A landscape with many valleys, sampled at points; each row gives a point and its height.
A ball rolls from a point to the lowest of its 2 nearest points, and stops where none of them is lower. Distance is the straight distance between rows; heights are no part of it.
z551 height 60.9: [-36  24   9 -45 -35   1  19 -34  21  16 -46  13   3 -29  -9 -10 -17  -1
 -38 -19 -57  19]
z100 height 64.9: [-30 -36  14  -7 -19 -16  -7  -4   9 -16 -36 -35   8 -49  14   7 -39 -21
  24  30  26  54]
z427 height 53.8: [ -8   8  34  39  41  -4 -19  26  48 -32  24  -4  17  15  35  25  40   0
  -3  69   4  60]
z974 height 16.6: [  0   9 -48  28  -5   8  24 -35  15  22  16  21 -18   4 -55 -36  16  28
 -71   5 -78   1]
z400 height 20.5: [-30 -34 -29  -4 -66   5  13 -35 -12  42   7  28   7 -15 -41  -8  13   2
 -23  10  21  32]
z548 height 20.2: [-13   4  -8  -5  -9   1 -51   9 -67 -68 -51  17  -6  -5  25  -4 -34  -9
  24 -23 -39 -40]
z391 height 58.7: [  5   0   2  37   8 -19  60 -45  32  11   5   4   7  -9  -1  11 -17 -34
  -7   6 -50 -36]
z987 height 32.7: [ 44  13 -19  34  57  11  24 -28  15  22  87  39   1  34   9   8  19  -5
 -37   6  -2 -56]
z214 height 41.7: [ 17 -43 -33   9 -28  17 -40   1 -28   2  54  28  56   7 -21 -14  35   7
  -4  33  34  43]
z513 height 26.3: [-19  -6 -10 -37  24  -4  36 -38  -3  40   3  35 -35  23 -42 -15  -9  34
   8  13  42  29]
z757 height 39.6: [ -7   4  24   5   0 -30 -18  53  13   2 -16 -48 -30  -6  17  24  -1 -35
  12 -23  40 -10]
z404 height 24.1: [-23 -23   0   7  38   7 -28  19 -14 -29 -33 -42 -31   8   3 -17 -21   1
  34  35  78  35]
z104 height 57.4: [ -1 -17   1  60   3 -20  19 -18  46  -2  39  -6  30   3   3  22   3 -43
   0  19  -1  -5]
z374 height 38.2: [ 11   0  -5  13 -11   1  33   8 -61  39  38  42 -34  34 -34 -31  41  25
 -52  12  13   8]
z810 height 40.0: [-15  47   3 -62 -50  11 -10  57  20  11 -35 -21  -8 -55 -15  20 -25   3
  26 -36  -2 -10]
z136 height 63.7: [-30 -29  -4 -42 -17   9  29 -55   6  34 -18 -18   4 -39  -3   6 -46  -8
  16  22  33  66]
z253 height 38.0: [ 33  -2  -2  14  15   5 -10   7  -6   0  82  35  34  13 -22  -3  43  -9
 -26  55  27  40]
z593 height 21.9: [-14   3 -29   9   2 -13   6 -32  32  16  -2  37  15  25 -33  -8  17   9
 -42 -31 -49 -25]
z584 height 39.1: [ 23  -8 -18  36 -12  -2   1   2 -42  22  35  49 -17  43 -16 -39  62  31
 -61  -3 -48 -41]
z847 height 36.2: [  5  71  22 -70 -17   3 -19  31  38 -20 -49 -15   6 -25   7  27 -18  21
  10 -44 -44 -13]
z726 height 31.4: [ -5  -2 -11 -40 -10  -8 -17  -1  17  26 -11 -35   9 -23 -31  20  11  -9
   9 -44  28  28]
z552 height 25.0: [  9  24   6 -16  -9  26 -47  66 -73 -63 -36 -23 -23  -9  47   3 -34 -12
  35 -12 -29 -63]
z641 height 5.2: [  5   0 -14 -35  -8  20 -19  -9 -35  15  12  35  28  26 -34 -37  38  17
  -4 -18   3 -12]
z536 height 40.6: [ 10   7 -22 -12 -54  15 -42  57 -31  33   5  -9  18  10 -14   3  17  17
   2 -54  54 -20]
z170 height 23.6: [ 40  20  11  30  67  -4  22   1  28  15  51 -12  22  11  53  23 -29 -17
   3 -12  11 -45]
z226 height 36.0: [  5  19  21  15 -61  -1  18   0 -36  24   7  53   9  24 -10  -9  34  13
 -56  -7 -48 -34]
z310 height 35.8: [-12  33  43 -49 -12 -13  -5  29  -6 -38 -48  11 -10 -51  37   8 -34 -20
  33  -4 -60 -42]
z12 height 28.5: [ 23  12  -2   0  46  -6   4  -4  16 -30 -26 -36  18 -16  37   2 -37 -13
  39 -36 -36 -41]
z873 height 24.7: [ -2 -15 -43 -26 -31  19 -22  -3  31  23  -7 -58  11 -17 -29  29  -2  19
  23 -21  71  60]
z517 height 36.6: [  5  12 -30 -12  -1  -8 -28  30   9  13   2 -28  17  15 -26   8  20   8
  -5 -61  22 -23]
z244 height 7.7: [ 16  51  -4 -38   8  26 -13   8  -7   1   7  24  60  31 -13 -11  19  -2
  -5 -34 -32 -39]
z787 height 65.9: [ -3 -21  14  15  -9 -32  -6  16  42  -2  -2 -31  41 -53   8  32 -22 -16
  -4   8  13  42]
z927 height 38.3: [-11  38  37   0 -17  -7  -5 -20  29 -51 -55  27 -17  -7  40  12 -30  -1
  22   9 -84 -58]
z820 height 18.0: [-27  20   7  10   0  13  46 -17  -7  25 -14  22 -35  23 -65 -41   6   6
 -49  36 -16  14]
z557 height 22.3: [-21   6 -21  -6 -53  31  34 -39 -27  45 -14  45 -12  12 -59 -27   8  39
 -41  15  -8  29]
z982 height 31.6: [-21   2  -2  -7 -70  -7 -12  14   0  33  -3  39  14  -3 -20  10  30  -6
 -15 -36 -13 -31]
z782 height 33.4: [  0  -9  14   3  53 -13  12  -2   7  -6  43  -1   2  16 -12 -10   9 -24
  -7  46  37  44]
z509 height 27.2: [  7  -5  28 -42   4  -4  21  -6 -25  31  19  -4  -2  -4   1  24  -2   6
  39   1  65  41]
z503 height 32.6: [ 26 -21   3  36  42 -10 -29  13   8 -54  -6 -75   2   6  38  27  -7 -27
  36   8   0  -9]
z620 height 55.8: [  7   3  42  39  23 -10 -15  24  40 -11  31 -27  35   9  33  41  25 -47
  15  40  10  14]
z428 height 36.5: [ 45 -20 -47  40  22  13 -19 -15  -1   4  83  41  36  29   4 -12  35 -12
  -1   0  -6 -51]
z955 height 59.8: [-17 -16   6   4   0 -15  39 -33  24  -1 -27   3   3 -40  16  -5 -48 -19
 -31 -12 -55  -8]
z35 height 10.1: [  0 -43 -53  34 -57  16   2 -19 -18  11  12  32   7   3 -43 -54  29  28
 -62   6 -46  -7]
z283 height 36.1: [ 39   2  18   5  11  -6  -3  48  20 -24  -3 -83  -9  -7  25  46   2 -43
  30 -24   7 -26]
z913 height 28.4: [ 24 -20  19  55  63 -36  28 -34  14 -11  38  -3  -5   8  60  12 -14 -12
   1  10  -2 -31]
z531 height 23.1: [-22  36  14  34  24   1  39 -12  26  -2 -23  16 -35  25 -26 -39 -11  22
 -56  27 -55 -21]
z581 height 37.1: [-21  29  29  -1  21 -15 -26  36  17 -11 -38 -18 -40  21  22  -2  -8 -19
   3 -34   7 -51]
z84 height 33.7: [  1 -12   0  14  -7   8  27  -5 -36  54  50  49 -23  31 -24  -2  17  21
 -13  35  79  28]
z313 height 2.0: [-24 -39 -48 -17 -57  35 -20 -35 -23  13 -20  43  20  -3 -24 -68  17  47
 -32 -12 -34   2]
z187 height 17.6: [ -4  12  -7 -58   5  27  13 -18 -34  37  13  19   4  31 -41  -7  17  22
  29 -18  49  23]
z213 height 43.0: [  8 -19  11   9  -1 -24 -36  62 -27 -39 -39 -54 -29 -33  40  15 -33  -2
  14 -34  15 -22]
z878 height 27.8: [  4  43  16  24  44   7  31  -9  19  15  28  39 -12  52  -1 -11  18   2
 -50   5 -36 -43]
z836 height 28.3: [-21   3  21  -3  51 -17  23 -11   6 -11  -4   0 -10  16  -9 -36 -16 -21
 -10  15  -7  -5]
z514 height 44.2: [ 16 -11 -22  -4 -33  16 -27  32 -47  39  40   2  31   8   0   9  23  39
  15 -14  85  13]
z853 height 45.8: [-18  -3  24 -28 -25  -7  -8  48 -34 -14 -53 -19 -53 -52  32  11 -47   8
  45  -7  40  -1]
z353 height 26.6: [-12  25 -19  10 -26  -9  -4 -10  49  16 -11  18  13  11 -12  24  11 -16
  -1 -54 -33 -57]
z483 height 24.6: [ -8 -30 -10  -3  33  -4 -28 -16 -31 -52 -36 -24  11 -17  21 -11 -34 -34
  31   0 -32 -11]
z521 height 51.3: [ -7 -12  18  17  29  -8   1   3  41 -37  26  22 -22  -1   0   4  37  25
  -9  98  16  99]
z846 height 29.6: [ 46   4  -6  26  10  32 -23  46 -45 -64 -18 -68 -27   6  51  25 -21 -40
  54 -20 -18 -67]
z488 height 16.7: [ 24  35   1   0  33  13   7  25  20  12  22  -5  46  18   1  13 -11 -32
  17 -25  -6 -37]
z477 height 33.3: [ -5 -22  50 -31  20 -34  10   0 -45   4 -21 -24 -20 -18  28  -4  -7  -5
  30  -6  43  30]
z546 height 37.2: [ 14 -14  46 -12  55 -44   4  11 -38 -12   7 -22  -5   3  43  10  -5 -16
   5 -22  11  -8]
z320 height 31.8: [ 35 -37 -10  81  60 -31  33 -54  39 -49  34  -4 -24  -3  57  19  -1  14
  13  49 -17   4]
z941 height 62.3: [-21   4  19 -64 -14  -6  26 -24  -9  26 -24   9   7 -45  -3 -10 -34  14
   0 -21   2  38]
z802 height 29.0: [  4 -22   1  37  24   4 -50  30  -4 -65 -24 -65   0   9  30   2   5  -5
  39  38  31  42]
z895 height 40.3: [-19   5  38  20  -7 -17  23 -26 -12 -28 -56  11 -42   6  18 -18 -13 -24
  -2  20 -77 -35]
z947 height 21.8: [  8 -35 -72  42 -10  -9  16 -41  30  10  49  11  -8   0 -52  -9  28  -9
 -58  16 -49  16]
z87 height 42.2: [-46  -5  30  -3 -27   1  20 -13 -22 -10 -65  12 -36 -21  -1 -34 -42 -14
  -6  30 -29   7]
z511 height 33.2: [ 48  17   7  22  35  21   5  33  10 -23   8 -80 -22  15  71  37 -24 -35
  48 -28   2 -65]
z921 height 16.5: [-19  29  -4 -42 -53  31  11 -20 -16  40 -20  65  22   3 -28 -14  -7  53
 -17 -18  -2  11]
z426 height 48.5: [  2  -9 -11  -9  16  12  -6 -16  50  -6  27   9   1  -5 -19  23  29  43
  15  57  48 110]
z264 height 32.8: [-30  24  28 -36  12  -6  -1   8   6   6 -31  12 -21  22 -19 -18   2  -3
   6 -16  13  -4]
z786 height 32.4: [ 29  57  26 -34   7  -4  10  35  23 -18 -14 -15   4 -28  33  27 -23 -10
  31 -44 -52 -59]
z893 height 45.0: [ 16 -38 -25   0 -31  21 -30 -18   0   7  42  19  41  -3 -17  20  51  57
  21  35  53  94]
z140 height 16.0: [-22 -22 -20 -11  13  15 -11  -6  33  11 -11 -41 -20  -7 -21   9 -26  21
  27  24  81  65]
z773 height 12.9: [-12 -58 -48  -2 -70  22 -37 -25 -29  33   0  20  22 -13 -15 -24  18  30
  13 -11  37  18]

For each start below, name the point where the ball stops.
z941: z836
z521: z836
z320: z641
z514: z140

Call two points neighbours if one is among the 2 nearest of the other. Go from one point of each pair to the other, from neighbour to neighbour, staying as low as possible. Name the highest point that can't be avoided.
z140 / z641: z757
z641 / z820: z557
z548 / z140: z283
